Each row is a point on a tangle of strands that fork, close into loops and nearly touch. The rows are in no order.
Points whose rows are less than 85.4 apart are linked; no others are. Some points are linked to none.
tulib: [-20 -19 -16  34  33  -1  22   1  35 -33  10  38 -40  51  12  22   1  25
 -13  22   0   8 -22 -17   3  42]
kina: [-15  12  16 -16 -15   5  20 -27   8 -50  16 -25  25   0 -26 -27  -8  -8
  14  15 -34  40 -38  12   6 -22]
vep: [ 32   1 -12  17  -1 -13 -44 -49   2  -3 -25  -7   3 -15  -2  -9 -30 -43
   3 -22 -21  -6  14  37 -27  41]
tenel: [ 24   1  -3   5   4  -4 -36 -35 -25   5 -29 -26   6 -12  -8   7  -6 -18
  -5 -43  13  14  16  42 -18  31]
gol: [-23  -3  -4  35  25   8   1   7  40  -2  12  55 -53  47  15  25  -1  45
 -19  27  13 -15   6 -22   9  52]
tuzo: [ 10 -34 -24 -10  44   1   8  60   5  27  -2  -7 -16  15  33  29  50  11
   3  -6  47 -23   2 -10  10 -25]
tol: [-18  40  21  12 -17   0 -18  11  -1  37  -9  11  14 -11   0  -3 -10  49
 -13  13  -2 -18  36 -14  16   3]
Zofa: [ 19 -16   7 -18  35  10   5  21  46 -19   8  -4   5  10  -2  14  38  26
  28  36 -14 -15 -31  12  30 -53]
Lisos: [ 33 -23  -3 -45  15  28 -22  25 -17  19  20   1 -17 -11   0  29  35  11
  20 -14  52 -24  -2  14  21 -50]
Zok: [ 15 -43 -18   6  42  12 -12 -16  20 -46  23  25 -70  41  -3  46   4   5
  -2   1  23  -9 -22  24   1  39]
Muf: [-13 -31 -30  21  45 -10  32  19  21 -32  10  11 -30  40  15  20  15  -3
 -10   4  17  13 -28  -9  -7  28]
Fep: [  3   5  -2  37  20   7 -18   5  45  10   5  55 -46  36  14  21 -10  28
  -8  26  -1 -38  10 -13   5  53]
dasub: [ -1 -11 -16 -11  17 -10  28  47 -12  18 -19 -29  39  -7  22  -8  27   2
  -2  -8  16   4  -6  -7   0 -24]
bovu: [-22   1   0   4  -9  -4  25   3   4 -10   8 -16 -10  13   3 -15  -9 -15
  -4   8  -4   9  -6 -13 -12   9]
bepov: [ 11  36  26 -19 -50  -3   9 -19 -23   6  -5   0  55 -31 -10 -27 -10 -11
   3 -14 -31  26   8   2   4 -18]
nin: [ 16 -24 -21  13  27   7 -13 -18  28 -21  23  21 -53  29  -3  15  -6 -25
   4  14   6 -15  -9   8  -8  29]
fir: [ -4  -8  11 -23 -16  -6  40 -14  12 -42   7 -22  28  -6 -10 -33  -1 -32
  20   8 -42  28 -31   3  -8 -19]
Kav: [  1  44  17   4 -34 -18 -16 -10 -45  43 -25   0  31 -39  -1  -5 -22  -5
  -6 -35  -5   2  42  -3  -9  14]
lapu: [ 38 -17 -32  13  21 -13   2  -2  25  -4  -8  -4  -3  -3  11   0  -2 -46
  20   5 -14 -22  -5  18 -18  29]
tufu: [ 59  -4 -12   7  16 -18  -9  -3  27  -9 -39 -19  57 -15   2 -10  15 -16
  21  13 -44 -10  -4  38   4  -1]
gulu: [  1   5   2   3  -2 -16 -20 -47 -43 -26 -26 -38  19  -6 -19   4  -5 -11
 -12 -57   5  52   1  48 -20  33]
lam: [ 27  -2   9   8 -25 -15  24 -15  30 -12  -5   4  22 -23  10 -40 -19 -64
  21  14 -61 -22   3  -5 -12  14]
Kaden: [ 10  28  14   8  11 -19  -5   8  -4  -3 -27 -24  54  -5  -3  -3  18  40
 -10   1 -17  14   7  19  24 -12]
des: [-37  27  32   7 -52  -6  18 -27 -11   1   6   7  -7  -6  -8 -32 -44 -14
 -11   0 -28  14  20 -15 -23  21]
bib: [-52  13  12  19 -15  14   8 -17  16 -18  39  21 -57  28 -16  -7 -25  -1
  -1  25  -1   6  -9 -35  -8  11]
Dal: [-31  -9   8  29  14   3 -14  -1  -4 -15   0   1 -37  33  -2  29  -1  57
 -36   1  35  15  -4  -8   4  32]
Lub: [ 29  23   6  12  19 -24   3  15  31 -13 -33 -18  67   3   7  -2  19  25
   3  18 -50  -2   0  31  19   0]
suv: [ 29  11  10 -23 -15  11 -60 -23 -27  40  -6   7   5 -29  -6  15  -3   4
   0 -31  19 -13  28  30   4  -2]
lofim: [-40   6  18 -18 -23  17  21 -13 -15 -40  17 -23  28  -4 -27 -36 -12  20
  -9  19 -21  38 -36 -17  17 -49]
Purug: [-16 -14  -1 -16   2  -8  15 -18 -38 -38  -9 -51  39  -8 -15  -7  11   4
 -14 -29  13  58 -35  29  -1  -9]
kon: [ -4 -11 -20  17  42   2  10  56  24  34  -5  21 -27  26  39  27  36  21
  -1  22  26 -35  17 -28   7  -1]
rideb: [  7  -2   1  -6   8  16 -11 -17  32 -14  38  18 -60  21 -15   0  -4 -23
  27  32 -15 -19  -9  -5   6 -10]
Vuvo: [ 42  -6   7  10  40  -2 -17 -12  31 -43 -12  -8  21  19  -7  29  26  46
   2  16 -15  -6 -16  48  26  15]
Milu: [-20 -27  -3  17  24  15 -20 -17  -4 -27  21   7 -73  42  -4  37  -7  26
 -20 -16  34   8 -10  10 -10  48]
Mizof: [-66  -4  -8   0 -33   5  26   1 -55  -1  13 -13  -6 -11  -8 -16 -32   3
 -40 -14  32  30 -11 -37 -17 -16]
nudug: [-50 -13  -5   8 -19  -7  42  20 -47  -1   1 -22  16 -14   7 -26 -14  -2
 -31  -6  15  27 -13 -46 -15 -15]
taror: [ -2  12  16 -24 -44 -10  38  10 -29   0 -12  -9  72 -31   1 -35  -2 -10
  -2 -17 -20  30  -6 -20   9 -33]
vusuz: [  3  20  15  31   5  -5 -30   1  22  19 -11  30 -31  16  12  12 -14  35
 -14  15  -5 -27  32  -4  -2  50]
bimep: [-44  26  26  -2 -31  11  12  -7   0 -20  13  -5  19  -3 -19 -28 -11  41
 -12  32 -25  17 -14 -27  12 -27]
Gur: [ 73  -7 -29   8  14 -14 -38 -11  14  19 -46 -15  47 -36  10  -2  12 -33
  14 -18 -18 -27  16  36  -8   5]
gikis: [-60  -3   6  38   4  16   2  -6   3 -21  12  12 -47  43  -3  14  -7  56
 -40  23  22  20 -11 -33  -1  29]
led: [  9   5  11  14 -24  -9  16 -25  17  -9  -1   9  -5 -11   8 -37 -34 -59
   7   7 -43 -14  17   0 -29  36]
zupu: [-44   2   2  18 -20  -1  40  12   0  -9  17   4 -29  19   6 -21 -19 -22
  -8  13  -4   8  -1 -48 -14  10]
Fel: [ 26  11  -1 -25 -23  17 -39 -13 -28  48   8  17  -3 -33  -6  -1 -12 -19
  11 -19  20 -18  21   9  -6 -21]
ranud: [ 26   7  -1  25 -12 -12 -16 -42  12 -13 -10   7   0  -4  -2 -21 -44 -47
   1  -8 -37  -9   9  19 -26  53]
kifam: [ 45 -18   5  -4  47  11 -15   4  52 -23  -4   2   3  14   1  20  36  32
  24  35 -14 -26 -16  32  28 -19]
zofu: [  8 -20  -2 -46   2  24 -18  -2 -34  11  25  -9  -8 -15 -18  13  16  11
  12 -26  43   7 -13  20  23 -45]
folos: [-39  20   7 -21 -55   3 -11   5 -58  47   6  17   4 -26 -11   5 -36  15
 -20 -31  34   7  28 -28 -16 -10]
vedap: [-24  36  18  -1 -36  -2 -24   2 -31  45  -7  13   7 -23  -8  -2 -26  28
  -9 -15   8   2  40 -13  -2  -6]
Fet: [-20  -7   2  -6  12  15  15   8  39 -24  37  21 -56  31  -9   4   7 -10
  23  39  -5  -8 -24 -26  15 -37]
givib: [ -7  36  24  30  -8   2 -33   6  10  32 -18  19  -9   7   5   7  -6  61
 -18  16   2 -26  40  -6   9  25]
Bivid: [ 39   7  20   4  26  -8 -38 -18   7 -41 -27 -26  38   8 -17  32  28  50
 -11   0 -16  15  -1  64  26  13]
kom: [  0 -45 -43   7  54 -11  33  25  32 -29   0  15 -32  42  21  32  24 -35
  12   6  18  -3 -34  -4  -3  20]
Tuz: [ 27 -22 -32   4  31  -3  18  25  42  -5   5  10 -15  14  15   0  14 -51
  35  22 -17 -28 -12  -8 -13  -1]
Vese: [ 11  19  -1   7   6  -7   4  45  19  47 -13  10   9 -11  24 -11  13   3
   9  19  -2 -44  28 -19  10 -11]
rira: [ -2   9  -5  19  21  -7  10  51  30  39  -7  13 -11  14  31   7  17  12
   4  25   4 -36  21 -28  -4   3]
niv: [  1  -5  -5 -18  20   7  23  29  39  -5  22   9 -21  15   2   2  22  -8
  32  38 -12 -15 -22 -19  19 -53]
vagad: [-22  -8   5  -2 -27 -14  50  27 -36  -5 -18 -16  53 -20  21 -37  -4  -5
 -11 -11 -12  24  -8 -39   7 -25]
minar: [-10 -33 -14 -44  12  15   8   5 -31 -13  23 -30  -3  -5 -16  12  20  -3
  11 -23  43  30 -38  11  13 -47]
vidod: [-26   6  11 -10 -11  10 -25 -27 -39   5   7 -17 -14   0 -20  12 -15  14
 -22 -33  28  21   6  18 -11  10]
kud: [ 19   0   0   6  12 -10   5  -5  20  -6  -4  -7   4   8  -2  -4  -1 -12
   7   5 -16  -9   1  14  -4  23]
Tepog: [-56   9   7 -14 -66   2  16  -3 -64  28   9  11   7 -28  -9 -14 -42   1
 -27 -26  23  20  15 -40 -25 -13]
pogip: [ 18  30  13 -19 -14  -3 -30 -11 -20  20 -10 -11  36 -23 -11   4  11  26
  -5 -16   1   8  19  24  16 -17]
zom: [-36  13   3 -23 -46  15   8  -3 -32  42  40  21 -40 -17 -12  -4 -32 -31
   5  -6  25 -12  16 -36 -22 -18]
boko: [ 22   9  -6 -14  13   1 -15  40  -6  58 -12   4  17 -28  17  12  20  11
   7  -9  24 -34  24  -3  16 -22]
Dez: [ 21 -22 -10 -18  30  17 -15  42  -3  35   5  -1 -19  -2  19  31  37  19
   7  -7  48 -33  10   2  16 -29]
fesug: [ -9  -7  -2  -2   9 -15 -12 -24 -37 -31 -21 -53  24  -2 -16  10   9   6
 -25 -44  22  56  -9  43  -3  21]
Zolu: [ 41   5 -10 -17 -17  -2  13  19  -3  36 -15  -4  39 -35  14 -16   7 -41
  21  -9  -8 -20  15  -4  -4 -24]
Virif: [ 19  11  -6 -27 -35  10   1   5 -24  58   1  20  13 -41   1 -18 -13 -40
  18 -24  13 -22  22 -15 -10 -27]
Kabom: [-53  30  28  16 -48   0   7 -13 -15  -2  10   2   3  -5 -14 -28 -34  28
 -24  14 -17  16  13 -31 -10   8]
mimuk: [ 26  38  25   1 -48 -13 -13 -34 -20  32 -25  12  51 -43  -4 -21 -15 -27
   0 -28 -39   8  34   8 -11   2]
Nofi: [ 10 -22   1 -18  21  13 -23 -12  -2 -19  11 -18 -25  11 -12  25  16   7
   1 -17  21   4  -8  38   7  10]
Gumip: [ 20 -16   4 -10 -14  -9  50  -1  19 -28  -4 -11  33 -19  11 -38  -1 -61
  33  12 -51  -1 -13   0  -8 -12]
bego: [ 63   1 -15  -5  -6  -7 -33  -6  -5  39 -30  -3  43 -47   7 -12  12 -37
  18 -20  -8 -25  25  23  -5 -15]
feme: [-28 -16  -5 -26   0  11   3 -13 -43 -26  16 -36   5  -3 -19  -1   5  11
 -17 -28  34  44 -38   8   4 -28]
tofe: [-47   0   2  18   6   9  17  -4  32 -27  36  23 -60  37  -8   2  -3   9
   3  39  -3   7 -23 -42   3  -7]
Rolet: [ 26 -47 -51  10  58  -9  19  22  44 -22  -2  20 -26  38  17  32  24 -36
  31  29  -6 -23 -27   3   0  12]

How many points has the smallest loop of links through each point below? Write 0 if it is on no loop.
bego -> 10
nudug -> 10
kon -> 6

A fork is a point with three links, a tip a point with one. Leave the first point through the second and follow the links. Name the first fork or tip that comes.
vagad; nudug -> vedap
tenel; vep -> des
Fet; niv -> Bivid
Milu; Zok -> Fet
Vese; rira -> Dez
